Points on a hilly landscape, in no order, each with its height.
From any point a ball rolls to the lowest of the 2 points nearest to it. It stops when none of these is lower. Distance is the straight distance between rows; heights are no part of it.
K696: [120  87 175 184 167 111 140  84 113  93 113 111 113 180 154 141 136 161
 107 138  76 138 160 183 194 136  80 143 141 137 140 139 156 123 129 138
  98 149 126  70 158 166 178 162 156  98 137 116  79 177 117 146 124 128
 164 133 130 128 123 167 179 153 113 128]  height 2.95
K685: [162 161 178  96 108 164 133 178 113 145 177 138 145  97 147 135 119  98
 105 156 146 156 116 135  99  94 161 172  77  69 113 158 157 111 116 128
 109  94  57 158 140 102 154 183 118 166 133 145 179 118 104 146 143 138
 163 146 134 142 189  92 139 136 114 144]  height 5.23
K454: [136 136 108 118 166 167 116  95 116  69  99 161 173 102 184 169 120 158
 147 154 114 122 177 102 121  89 113 151 150 130  95 185 143 132  86 133
 134 141 171 189 111 115  78 179 156 150  98 137 148 124 144 127 207 194
 204 141 140  31  99 236 117 131 105 105]  height 5.69
K16: [112 149  75 114  84 128 134  93 162 177 112 129 154  78  65 133 155  88
 117  67 146 156 118  62  93 189 162  84 139 153 132  58  87 163 147 112
 161 107 161 159 112 170 117  90 104 104 133 107  94 148 103 103  96  82
  83  91 105 177 114  57  71 109 157 144]  height 6.16
K231: [135 108 156  89  75 137 177 140 114 163 135 107 115 111 113 132 159 130
 129 122 130 157 107  88 178 145 138 163  76 128 138 115 112 110 151 153
 184  95  97 170 158 118 147 154 177 137 117 123 106 150  86  69  89 103
  90 146 158 113 156  78 122 132 139 159]  height 2.76
K170: [ 99 136 149 119 162 161 104 111  89 114 158 120 111 162 132 134 168  81
  47 113  59  87 130  75 135 109 152 101 152 123 143 128 108 146 124 138
 149 146  86 104 103 152 186 122  99  93 161 133 120 117 143 121  72  93
 119 154 161 166  61 121 158 122 139 120]  height 3.24
K517: [125  86 125 126 141 128 128 125 148 134 117 138 135 130 160  86  96 143
 120 144  98 140 115 146 150 125 111 142 141  98  68 174 156 135 120 127
 136 149  97  88 103 149 166 134 167 143 136 178 102 184 127  90 100 136
 181 132 142 146 162 152 168 118 157 105]  height 4.25
K256: [151 126 161 133 171 181 129 128 127  66 123 140 120 128 194 170 133 146
 127 154  94  98 156 125 145  97 126 156 172 104 107 181 134 111  87 126
 150 174 127 159 127  97 137 215 138 146 107 143 157 109 127 149 195 199
 218 152 142  49 107 197 144 142 100 111]  height 5.56
K308: [151 153  70 111 156 155  92  99 131  98  97 156 179 118 134 157  81 135
 168 135 157  89 164 117  92 102 118 131 161 159 131 173 125 127  87 110
 111 144 176 162 108  89  53 128 108 154 104 131 178  62 158 137 217 199
 150 128 104  38  88 219 113 111  85 126]  height 5.86
K281: [105 130 110 140 136 123  88 135 157 161 123 103 171 140 171 101 115 128
  91 147 100 124  94 165  65  98 139 123 155 138 137 142 143 125 130 117
  83 154 152 136 101 101 125  91 104 132 146 139 160 129 174 135 152 163
 125 102 110 108 108 108 145 116 168 111]  height 1.20
K518: [143 121  99 102 111 108 108 145 149 125 147 125 112 177 124 140  87 114
 151 136 174  81 103 170 132 109  97 122 113 138 167 154 137 102 126 124
 103 126 125  84 130  78 109  69 112 130 141 113 127  53 148 108 143 139
  23 113 104 110  80 122 157 134 109 150]  height 4.89
K168: [112 117  88 160 125 116 126  97 155 139 102 148 138  88 111 103  96 154
 161  98 126 153 124 125 114 179 126 112 148 140  98  93 131 160 137 101
 144 115 169 130 109 171 109  87 133 119 110 135 105 192 119 135 116 101
 159 118 126 166 165 135  95 126 141  93]  height 6.68
K964: [149 155 146 128 171 183 115 157  99 127 158 151 137 106 121  99 114  87
  80 162 125 135 122 111  82 128 169 126 124  69 127 161 138 140 112 128
 104  80 112 127 114 123 152 153 124 161 157 141 152 114 132 198 124 116
 186 143 113 174 165 114 125 132 146 156]  height 5.02
K776: [140 167 199 179 152 153 149 168  75  88 113  82 137 120 151 122 201 100
 105 125  94 113 123 143 144 150 198 113 165 133 140 113  71  96 124 113
 142 161 159 119 128 101 122 142 112  67 132 123 134 133 135 176 144 137
 171 121 138 149  99 126 146 172 121 118]  height 5.21
K728: [107 134 134 145 111 110 118 130 115  95 130  96 149 118 126 146 178 139
 177 109 123 125 126 116 106 116 164 123 124 157 139  88 115 100 144 152
 166 152 161 186 145 101  66 139 109 108 112  89 157 145 136 137 123 112
  62 143 149  72  98  94 109 148 144 129]  height 3.64
K249: [137 120  98 172 158 118 135  69 148 123  91 148 106 124 140 135  86 161
 181 119 119 123 163 157 152 186 101 138 172 135 108 139 121 136 113 101
 136 131 186 102 116 151 128  97 167 132 102 149  83 164 123 128 175 136
 182 124 117 133 158 192 121 123  98 110]  height 6.86
K273: [183 171 144 177 183 167  92  55  94 115  90 184 188 132 131 108 109 108
  80 151  95  90 180 146 163  82 130 123 155 141 126 157 119 176  86 113
 140 117 113  87 113 127 151 137 132 207  99 136 139 150 133 148 175 139
 169 148 133 126 142 194 140 142  50  71]  height 1.54
K822: [141 122 131 182 152 121 170  71 112  93  77 140 110 126 131 162 116 164
 189 106 104 141 159 120 161 210  94 135 162 161 110 131 132 112 119 144
 143 111 207 116 147 156 100 116 170  99  95 131  75 159 109 153 158 131
 176 152 111 134 124 181 109 139  96 140]  height 6.98
K346: [143 176 122 141 112 171 138 115 134 115 110  99 156  87 118 156 159 111
 137 101 124 137 136  83  88 152 199 135 162 120 150 109  89 124 113  98
 150 141 183 200 129  95 105 141 128 130 120 115 149 124 120 180 179 128
 177 105 105 112 157 101  54 145 125 134]  height 3.78
K3: [105 103 137 121  95 106 126 138 175 141  97 113 131 111 184  98 128 151
 112 130  97 136 102 158 141 141 136 143 149 119  85 128 143 118 127 106
 150 187 119 128 117 116 151 122 153 120 110 165 118 180 116  70 129 160
 141 116 142 106 135 124 139 131 154  77]  height 4.58
K734: [119 160  90 106 147 160 113 134 136 156 166 171 115  82  86 119  83  87
  95 147 165 152 131 115  74 147 155 111 113  88 133 131 112 171 116 118
 104  62 110 128 107 152 160  94 114 155 159 121 141 115 129 160 103  93
 162 109 131 200 169 119 118  98 142 130]  height 4.78
K556: [126 148 103  92  99 126 115 118 136 168 214 152 143 145 134 156  78 112
 121 145 157 142 112 135 111  64 102 150  69 137 160 131 173 150 134 146
 122  85  69 156 148 102 157 110  85 151 138 108 174 107 123  97 104 106
  77 160 144 115 130  86 123  85 120 136]  height 6.18
K116: [128  90 136 145 133 110 143  98 104 118 118 127 122 160 126 129 109 157
 137 157 124 142 123 152 171 132  60 145 113 135 149 149 153 112 133 164
  99 105 124 101 157 154 140 130 162 138 132 110  77 163 118 120 111  96
 102 134 124 144 140 127 158 142 121 149]  height 3.46
K895: [134 112 123 125 160 158 114 135 107  67 179 137 134 124 135 123 136  96
 138  94  87 112 134  82 114  82 158  96 177 110 112  87 137 151 141 151
 193 152  87 124 144 110 109 147  62 103 115 128 210 124 132 152  85  89
 125 194 175  72  76 125 134 122 125 108]  height 4.75
K229: [117 150 151  94 112 138 148 179 117 187 105  79 142 109 115  89 193  92
  62 130 122 134  96  92 111 165 206  96 122 119 136 137  73 113 137 125
 126 134 138 133  97 116 146 123 167  93 168 150  81 124 137 101  98 150
 117  76 106 193 121  72 134 106 190 159]  height 2.68
K529: [ 86 126 129 169 111  81  96 106 139 116 140  93 150 143 150 155 165 167
 160 143 116 122 145 163  88  97 116 145 127 174 174 100 138  99 134 123
  75 160 187 196 126 120  72 134 107 117 123  61 153 123 159 153 173 134
  78 103 141  62 105 121 107 151 123 119]  height 3.97
K157: [107 102 148 164 127  75 143 135 121 129 107 104  91 142 111 133 135 165
 157 138 146 146 124 180 144 182 100 124 115 156 160 105 133  97 145 124
  69 118 173 112 153 161 121 121 161  92 125 107  78 144 121 154 126 130
 111 109  94 152 137 124 121 147 136 154]  height 3.90
K583: [131 111 117  82 108  98 134 219 150 134 111 105  91 101  82  93 174 113
 146  82 176 114  93 123 149 171 175  73 124 127 101  80  81 116 174 101
 161 168 133 128 127 130 104 127 138  73 120 144 111 107 119 101  81 149
  73 114 100 123 105  87 105 118 181 166]  height 3.65
K547: [135 102  60 111 107 109 103  90 158 167 134 161 148 106 104  96  47 149
 156 134 171 159 111 132 104 123  90 129 128 148 115 119 160 150 141 138
 120  77 131 156 130 159  92  74 110 157 115 123 133 168 126  92 108  97
 120 125 134 138 173 120 121 112 133 105]  height 6.48
K502: [131 170 153 191 145 155 122  60 124 144 105 112 179 113 173 123 168 119
  62 119  38 141 142 119 103 113 162 128 183 138 145 106 118 153 116 117
 121 143 170 151 111 131 143 108 111 135 134 120 140 176 146 166 165 114
 186 103 137 141 134 124 105 134 131  87]  height 5.60
K495: [177 184 135 158 121 139 152  73  89 130  76 148 179 116 125 121 149 104
 122 153 151 136 154 104 120 119 133 125 135 126 143 152 118 111  91 165
 127  82 175 133 136 127  98 105 132 199 142 119 118 130 136 158 176  89
 141 112 111 175 165 105  99 141 117 139]  height 2.94
K70: [169  94  92 106 161 171 123  77  91 132 117 162 159 130 134 106  80 141
 138 162 136 137 138  97 134 100  73 152 119 137 115 192 168 123 112 195
 143  65 114 162 149 135 126 152 156 201 137 145 125 148 122 123 117 105
 168 175 112 108 153 146 119 101 140 179]  height 1.61
K413: [131 138 165 163  99 127 178  91 108  98  91 114 112 112 106 185 158 157
 170 100 106 147 149  98 162 184 125 150 137 158 143  89 105 108 133 137
 167 117 177 154 173 135 106 146 161 111  83 102 105 157  89 151 156 108
 126 149 134 118 146 134  94 160  87 139]  height 7.11
K944: [109  90 195 130 116  84 143 220 113 115 107  89  96 108 125  82 217 148
 113 112 120 124 118 142 190 136 162 102 122 129  90  74 101 120 181 123
 174 184  95 128 139 128 128 173 161  87 110 147 124 179 101  98  73 138
 116 140 165 104 109 109 140 139 149 115]  height 5.06
K843: [145 156  66 119 123 124 109  85 165 159 108 142 174  80 141 124  62 146
 169 139 179 153 149 119  59 102 134 146 145 124 109 153 149 126 102 128
 102 103 174 203 109 113  65  98 115 175 119 131 165 125 149 131 194 159
 194  95 114 108 187 154  74 102 128 113]  height 4.29
K263: [106 144 110 154 133 116 110 122 144 162 157 137 107  91  93 124  96 138
 119 136 149 173 114 162  85 141 117 125 102 120 164 103 118 158 141 110
  51  69 139 144 122 163 160 103 116 134 152  92 124 140 126 187 122  98
 151  82 110 181 186 107 112 123 138 126]  height 4.53
K928: [128 111 128 132 132 105 106 176 139  80 127 120 126 168 133 131 105 143
 176 142 162  84 114 182 122 108  99 128 116 135 148 150 144  80 117 122
  95 159 141 103 133  79  74 117 109 112 124 101 164  76 164 141 157 161
  77 125 121  78  75 154 166 160 111 131]  height 4.70
K564: [166  96 119  98 172 175 132 115  80  99 125 155 159 149 138  96 104 116
 117 145 107 117 116  75 147 103 105 123 127 108 114 188 168 118 120 204
 164  91 104 119 149 123 133 149 148 162 149 157 130 136 131 127  82 106
 140 191 124 113 118 140 140 118 158 178]  height 0.88
K496: [150 127 116 158 192 162  85  68 124 121 103 157 170 165 143 122  88 140
 108 151 115  87 166 171 141  74  96 139 179 165 155 163 135 152 100 107
 108 145 129 107 109 111 150 131 132 188 103 135 143 132 149 135 196 173
 151 131 123  77 125 195 150 126  64  98]  height 0.65
K422: [141 126 102 108 118 120 152 188 150 119 106 135  94 101  74 114 117 109
 198  96 197 126  99 132 123 196 166 100 136 107 106 105  80 114 138  98
 142 124 166 104 117 138  91 116 130  98 126 137 114  86 118 149 119 135
 117 106  92 164 150 119 102 129 159 159]  height 3.96
K541: [104 118 166 114 154 159 145 151 113 115 130 117 102 131 146  97 166  94
  62 107  57 102 123  73 149 146 167 110 183  96  94 131 101 139 123 128
 168 167  84  92  93 152 187 148 132  92 152 170 109 131 121 110  72 127
 187 147 163 171  92 140 153 109 156 122]  height 3.59
K501: [120 150 112 121 105 116  98 146 144 106 165  98 126 116 102 153 161 104
 166  73 132 108 112 123 108 131 181 100 133 153 145  69  93 125 153 105
 164 169 133 161 131 101 100 127  79  93 121 102 172 100 129 143 116 120
  40 140 129  74  91  74  95 127 139 139]  height 3.35
K319: [101  96 177 142 125  95 136 180 134 143  97  79 105 103 151  91 182 154
 100 120 102 142 115 160 162 168 157 121 142 128 112 100 108 119 155 101
 120 187 141 138 130 145 156 157 177  89 122 154  90 187 112 114  97 156
 161 116 127 120 144 113 125 134 173 117]  height 4.84
K740: [159 113 147  87 137 153 152 146  85 100 140 139 150 152 141 121 134 114
 134 144 122 123 100  92 153  91 123 127  77  97 117 171 166 102 135 207
 171 103  88 123 169  79 110 143 146 140 137 138 142 122 135 110  77 102
  82 180 140 108 105 110 159 128 148 166]  height 1.60
K748: [ 99  88  94  90  97 103 146 143 178 164 144 130  51 116 115 130  87 141
 148 109 151 132 106 129 161 179 100 136 137 120 116 103 121 137 144 105
 148 138 121 129 133 158 163 109 145 126 114 146  92 110  87  72  96 125
 110 131 133 124 151 112 115  97 151 133]  height 2.57
K745: [114 111 126 113 115 111 122 154 148 109 169 151 145 149 151 153  74 161
 160 147 142 143 132 174 108  54  77 166  84 106 106 137 199 138 131 129
 107 144  57 116 158  90 124 177  89 135 111 142 204 125 132 124 147 159
 143 159 133  77 139 163 147 115  97 109]  height 5.87
K18: [125  96 153 132 166 152 145 127 139 116 126 136 111 135 162  87 120 123
  99 118  59 109 132 108 163 135 137 130 184  89  58 161 136 146 117 123
 178 166  95  76  85 159 196 155 155 137 142 188 101 164 115 101  95 136
 209 152 170 144 132 170 167 104 144 111]  height 3.91
K545: [118  97 100 111 155 118 129 137 130 129 156 160  61 189  87 139  75 124
 131 138 162  88 138 136 172 136  59 108 127 117 135 146 135 165 122 131
 100  97  93  22 109 176 168  78 144 135 146 138  74  93 130 102  96 105
 104 116 140 188 100 168 167 115  95 122]  height 4.51
K662: [136 183 182 188 148 148 140  93  83 110  86 103 163 121 163 105 195  90
  64 116  60 127 133 122 126 143 188 102 170 150 129 117  99 124 115 128
 143 139 165 103 119 120 136 102 107  82 143 126 112 157 142 163 141 116
 177 110 138 179  92 137 141 147 128 102]  height 5.40
K759: [133 125 103  51 105 131 139 181 150 123 137 109 124 105 117 112 174  90
 117  77 135 116 100  82 132 155 175  84 135 108 104 112  89 126 151 115
 181 177  86 108 112 111 126 117 121  72 140 163 116  89 132  80  85 132
  67 124 112 130  73  86 129 115 163 149]  height 3.38
K213: [156 200 125 166 158 161  99  31  77 131  81 183 157 137 102 120 121  90
  61 124 102  97 183  98 145 124 132 103 141 168 132 148 114 185  86 121
 146  87 126  60 109 153 161  83 117 179 127 136 108 133 119 134 144 103
 147 139 125 193 110 175 125 122  61  85]  height 0.40
K830: [ 90  94 126 148 115  94 106  77 147 119 136 100 149 164 168 160 131 185
 140 162 105 145 147 166 115  81  68 173 116 158 161 136 174 103 129 142
  83 155 137 181 141 122 112 156 131 137 122  89 142 146 139 118 174 139
 100 121 137  54 121 137 139 142 116 125]  height 4.23
K824: [129 101 118  89 175 150 131 153 120 112 159 147  87 199 122 134  86 107
  96 138 137  71 132 129 175  89  82 110 137 101 123 171 149 152 117 140
 139 146  70  36 112 125 170 108 136 149 154 160 104  73 139  94  96 138
 102 138 139 138  81 153 180 114 116 129]  height 4.76
K172: [131  78 110 134 168 116 109 179 135  80 108 134 135 154 141  98  90 155
 176 154 166 105 119 174 105 125  96 122 130 114 116 163 144  86 123 125
  81 150 159  99 109 108  73 126 131 114 134 119 145  92 171 157 151 166
 150 117 109 103 108 183 160 149 141 145]  height 4.50
K165: [135 160 191 174 129 119 133 171 104  84 121 107 146 135 136 136 176 124
 129 142 122 116 132 178 145 128 161 134 111 126 141 123  98  98 119 108
 125 167 142 105 130 100 109 139 125 116 123 100 144 142 145 164 150 129
 106 114 149 140 124 121 160 190  99 100]  height 5.01
K363: [157 132 205 147 164 174 156 153 111  66 142 121  79 145 170 159 164 114
 114 139  77  84 146 139 185 102 151 148 179  98 126 144 102 107  99 119
 180 184 108 110 146  94 158 209 117 125 114 126 165  97 109 163 165 151
 175 158 168  76 105 160 158 158  83 116]  height 5.43
K782: [142 174  96 122 102 155 123 101 159 135 127 124 147  73 133 165  99 136
 159 123 167 155 142  95  66 116 160 154 137 112 140 137 121 127 101 106
 105 118 170 227 128  97  90 127 127 169 120 106 166 108 118 160 188 147
 194  98 111 102 188 118  46 124 124 123]  height 4.06
K491: [114 108 188 138 131 128 175 181 122  79 129  96  73 136 152 133 180 129
 126 110  87 112 138 136 193 125 146 135 167 109 113  90  98 119 142 129
 201 198  94  95 152 110 145 177 139  96 110 127 151 121 104 125 110 124
 128 152 185  86  96 140 160 150 108 105]  height 5.27
K796: [106 106 113 131 119  92 104 146 151 171  98  86 134 139 161  81 152 138
  98 143 123 125  86 168  93 127 136 102 145 148 142 137 133 101 139 134
  72 158 179 137 114 121 113  92 131 113 155 129 106 133 167 115 129 154
  97  82  94 119 105  92 129 118 199 132]  height 1.66
K636: [140 117  80 105 108 117 103  84 147 168 168 151 161 117 125 119  57 147
 134 166 165 181 122 141 107  81  69 157  98 145 145 132 168 140 139 159
  87  64  87 177 149 141 125 111  93 170 133  99 154 154 118 108 126  95
 130 128 135 120 180 101 127 110 112 130]  height 6.33
K742: [107  82 142 145 150 123 114  80 128 102 122 113 140 172 178 165 131 184
 119 175 116 138 164 172 136  83  58 181 119 133 164 181 171  85 110 142
  64 145 119 158 137 121 140 200 158 145 139  96 119 128 129 143 191 160
 150 116 114  71 133 160 160 146 107 163]  height 4.46
K136: [112 124 149  89  41  57 140 183 163 149 109 122 115 107 162 135 130 164
 173 137 180 140  98 172 109 111 128 146  65 132  88 113 161  95 140 115
 143 161 119 175 172  80  84 147 117  95  93 139 158 131 127  59 129 183
  84 132 111  79 132 124 112 132 146  99]  height 2.69
K986: [148 107 161 121 126 127 145 191 144  91 121 135 131 104 154 150 135 161
 169 141 144 166 144 163 149 124 127 170 105  55  76 159 136 104 102 117
 111 164  96 123 137 119 113 222 146 142 108 157 153 133 116 156 170 167
 202 125 144 109 195 168 156 164 110 109]  height 5.51
K606: [113  74 108 116 132  91 126 171 178 120 153 144  99 139 158 128  78 177
 180 140 147 155 133 181 124 102  80 161 118  87  76 134 181 132 128 111
  99 164  85 105 130 134 125 188 114 138 111 155 167 124 125 129 146 176
 189 136 131  85 175 178 145 118 125 108]  height 5.70
K419: [166 171 126 138 133 167 131  89  92 104  87 128 178 111 142 139 160  97
 124 131 120 108 149  83 112 123 155 127 155 128 141 165 111  98  84 155
 159 125 178 159 133  98  92 140 125 178 128 126 141 107 138 164 191 119
 151 137 105 111 130 128  90 143 125 154]  height 3.40
K852: [109 166 146 174  95 137 130  65 145 172 125 110 160 100 141 136 162 132
  62 112  61 172 142 106 106 119 150 150 143 136 153  84 124 166 130  99
 122 126 143 175 118 143 159 112 121 157 134 104 125 189 116 141 133  90
 159 103 146 152 168  84  92 138 135  89]  height 5.77
K438: [132 147 164 102  80 109 143 204 137 155 106  89 159  97 146 109 157 129
 138 141 166 140  92 147  98 124 183 145  93 115 106 132 124  77 134 116
 133 150 135 179 132  85  85 151 142 117 120 147 153 133 132 108 141 181
 120 104 114 121 150  84 119 146 161 127]  height 2.64
K108: [ 86 139 119 126 135 114 141 170 135 132 139 151  67 134  68 134 151 110
 117  95 140 127 139  94 126 193 136  92 112 123 115  75  93 169 139 106
 130 127 121  65 104 192 165  93 114  82 147 128 100 105 126 133  65 110
 132 114 133 222 101 135 119 113 139 115]  height 3.99
K999: [102 172 129 165 132 123 102  94 104 143 123 135 138 174 100 138 158 106
  69 136 104 110 137 118 105 129 124  98 112 169 181 129 112 157 117 130
  84  96 143  70 105 151 159  59 100 117 175 110 101 117 164 143 114  98
  81  93 132 202  68 117 148 129 117 106]  height 2.28
K877: [134 110  93 132 167 134 121 191 136  92 132 145 121 123 105  94  94 118
 184 122 167 112 110 139  94 154 140 101 140  92 105 131 126 119 131 114
 119 139 155  89 107 132  89 122 111 120 138 138 156  89 157 189 124 137
 161 130 108 134 130 153 130 135 156 146]  height 4.26
K554: [111  84 104  92  59  52 123 131 182 151 121 145  89 123 137 125  62 176
 198 143 193 143  99 171 119 118  70 143  83 140  99 113 188 107 143 126
 111 122 122 169 168 121  71 123 107 101  85 122 144 118 128  64 124 164
  86 140 108  80 140 154 120 117 135 101]  height 2.17
K313: [128 127 100 133 168 157  88  85 119 142 121 120 163 171 158 109 106 117
  73 148  98  99 122 135 101  85 114 128 173 153 165 170 142 136 123 134
 106 134 135 115 102 110 159 100 114 159 147 151 140 117 159 130 157 142
 129 131 107 107 100 131 148 104 137 143]  height 1.42
K881: [182 137 112 123 120 144 149  76  93 157  99 154 162 102 133 105 113 123
 130 167 157 166 139  98 146 128  97 141 119 125 120 167 137 112 105 200
 133  43 140 161 144 153 124 114 149 203 144 124  89 158 117 113 127  76
 163 130 126 165 190 104 114 118 139 161]  height 2.31
K675: [121 141 135 119 105 127 153 170 127 195  94  68 144 104 135 101 173 123
 109 142 150 147  94 123  97 145 182 125 127 125 141 128 101  84 135 137
 108 135 184 178 124 104 108 130 154 123 145 140 107 120 145 123 144 156
 136  75  88 134 160  61  98 121 200 165]  height 2.21
K466: [127 128 146 199 171 131 110  39 119 122 116 144 133 172 131 156 107 152
  93 138  93 136 176 190 167 118  63 139 132 156 162 144 153 162 117 112
  71 104 117  58 128 167 195 123 130 140 132 117  91 160 118 164 170 124
 157 107 115 161 141 173 163 142  57 111]  height 2.39
K854: [143 109  27 113 154 133 104  62 146 152  90 133 147 111 115 116  65 145
 214 121 164 122 144 112  78 143 109 124 165 141 108 171 124 114 117 138
 110  96 202 174  99 143  65  93 139 147 116 146 107 109 150 129 185 139
 167 115  78  97 153 182  92  90 142 166]  height 4.57
K329: [131 131 112  42 124 147 137 181 138 155 133 113 115 125 129 110 168  82
  80 113 125 116  99  64 124 171 181  85 126  94 114 161  82 122 123 128
 141 161  93  98  84 117 158 113 153  81 167 171  78  88 144  65  76 147
 103 104 107 186  87  99 152  96 178 153]  height 3.08
K945: [152 140 218 101  91 161 147 170 104 153 192 102 139 121 148 140 176 109
 110 132 101 150 122 100 115  85 191 190  62  83 114 126 147 119 152 134
 152  94  41 183 143  91 157 214 140 146 127 141 173 140  98 126 111 134
 145 175 164 102 167  82 131 144 120 145]  height 5.41
K668: [ 98 135  99 120  95 129 116 127 155 133 169 121  78 124  91 171 115 116
 138  80 132 114 109 112 125 162 132 120 143 143 163  79  98 151 143  83
 134 140 135 139 129 144 152 104 107 116 119 113 127  86 104 135 117 103
  72 131 122 112 125  93  97 117 123 139]  height 3.02
K855: [153 140 139  67  87 153 167 134  99 143 154 131 136 136 119 144 167  96
 129 126 128 135 112  75 167 111 145 138  62 118 139 145 128 116 137 183
 200  89  84 146 157  84 127 128 153 140 131 115 112 116 111  67  80  83
  29 159 163 135 114  76 137 122 133 163]  height 2.24
K614: [129 109 100 127 175 140 117 169 121  77 174 160 122 153 106 113  92 111
 147 110 132 100 133 111 120 104 121 100 161 104 122 104 145 163 136 126
 153 146 101  66 127 133 106 127  77 138 125 134 194  90 147 172 104 106
 129 167 151  98 106 153 141 124 112 119]  height 4.54
K997: [112 158 146 154 147 133 115 109  67 106 162 109 125 166 108 142 183  93
 103 115  95 104 130 107 129 132 153 104 117 158 184 111 102 129 139 143
 134 113 139 103 128 134 149 103  94  91 160 100 112 107 145 162  95  80
  58 141 133 159  65  94 135 146 128 156]  height 2.80
K626: [124 141 138 173 117  70 141 117 135 158 117 135 101  97  80 132 114 158
 166 128 177 182 115 181 116 175 109 116  95 154 149  80 128 128 155 125
  48  57 162 130 144 187 108 102 123 101 128  87  89 152 110 169 128 113
 126  83  98 202 182 104 103 148 114 129]  height 4.24
K369: [128 124 201 111 108 133 143 207 103 131 188  71 118 129 137 132 191 130
 143 120 108 134 124 116 123  87 184 163  75 115 116 106 128 110 175 141
 168 137  73 180 149  77 134 207 139 106 120 135 181 130 121 134  89 149
 110 179 161  71 128  81 121 136 147 153]  height 5.55
K792: [159 142 171 156 136 137 128 134 104  81 109 144 159 128 141 140 140 123
 132 153 123 133 142 160 156 115 121 153 103  92 116 160 127 111  96 126
 122 142 108  96 141 110 126 175 138 162 112 121 145 145 128 167 170 125
 151 129 140 140 165 155 161 180  83  99]  height 5.28
K388: [121 136 156 103  76 100 174 176 112 169 136 106  88 115  69 135 177 123
 124 124 179 147 127 120 177 165 150 123  69 150 145  76  70 132 173 104
 153  97 110 148 146 159 151 128 169 103 103 101  93 138  89  83  85 113
  62 110 144 185 156  77 116 141 117 148]  height 3.30
K511: [ 99 135 104 125 152 131 134 150 132 137 173 174  50 155  61 158  96 106
 126 113 158 101 150 102 133 169  95 106 114 117 146 105 109 180 121 118
 102  94 103  45 106 196 181  87 101 119 153 125 113  67 131 153  92 100
 131 113 140 213 109 156 130 104  99 119]  height 4.27
K721: [108  39  79 101 115  73 110 139 182 154 161 152  78 156 111 108  44 171
 182 125 164 127  91 173 138 109  34 130 106 148 119  97 190 134 171 136
  89 111 101 125 142 152  98 106 115 118  98 119 137 104 124  94  90 129
  74 155 115  84 124 148 129  99 137 134]  height 1.51
K322: [103  52  95  83 101  61 128 160 192 189 159 141  26 124 115  95  69 158
 154 128 174 138  94 174 174 162  61 123 113 124 104 103 160 136 155 119
 102 130 110 123 134 187 142 115 139 110 112 132  80 114  96  65  70 133
  98 128 124 125 156 124 129  93 156 124]  height 2.15
K325: [132 137 105  84 107 132 121 132 139 113 149 132 109 168 134 155 105 102
 121 117 138  83 116 129 155  99 113 118 122 127 134 150 133 130 120 130
 163 153  85  79 133  81 140  81 121 126 131 140 131  75 136  75 121 125
  30 140 132 107  73 119 161 115 112 121]  height 4.97
K722: [ 94 160 125 167  97 125 142  97 138 185 106 105 145  83  92 120 187 125
  85  85 100 174 130  89 103 162 165 111 131 166 138  51 104 169 164 108
 139 111 180 185 119 160 137  99 119 107 134 105  99 183 105 140  97  96
 135  92 116 169 134  59  59 121 166 127]  height 5.99
K917: [126 179 144 170 150 144 108  66  90 134 124 164 138 146 100 138 123 107
  63 142 110 129 162 122 125 119 109 124 101 148 156 141 131 172 104 127
  95  77 115  68 115 163 178  90 113 157 153 113 110 139 134 155 132  94
 142 116 134 212 129 148 143 137  85  97]  height 1.53
K631: [120 162 118 119  91 113 107 116 138 124 178 142 168 146 147 164  81 141
 158 137 138 121 135 138  73  56 109 166  88 145 140 129 183 134 127 126
 121 127  98 172 152  60 104 143  75 140 119 117 216 119 146 123 145 143
 105 170 130  64 116 133 114 102 103 124]  height 6.02
K787: [153 147  58 102  80 119 125  57 157 134  93 142 163 114  79 146 130  95
 139  75 141 120 120  59 114 178 130  73 169 166 121  95  96 150 125 119
 168 112 140  88 107 156  91  60 108 115 126 128  82 132 127  78 125  68
  34  97 105 172  87  95 121 116 105 118]  height 6.35
K969: [ 94 136 135 120 112 101 146 159 113 165 139 122  75 136  70 142 178 123
  99 107 140 141 124  99 155 192 131 101  78 163 152  75  90 150 163 119
 118 107 129 120 129 183 161 102 148  75 135 113  68 130 104 102  60 108
  79 123 128 203 103  96 115 118 144 146]  height 3.66

Where does a ball stop that starts at each point below?
K854: K564
K928: K675
K614: K675
K822: K165
K824: K564
K631: K165
K830: K721
K388: K564
K491: K213
K787: K721
K16: K165
K685: K213
K18: K213

Call two points neighbours if one is among the 2 nearest of the other. Go from one point of each pair to the other, from neighbour to neighbour, staying as low as possible. Name the highest point that can't be avoided.
K281 and K213: K273
K165 and K496: K787
K281 and K721: K136
K213 and K564: K325
K496 and K281: K313
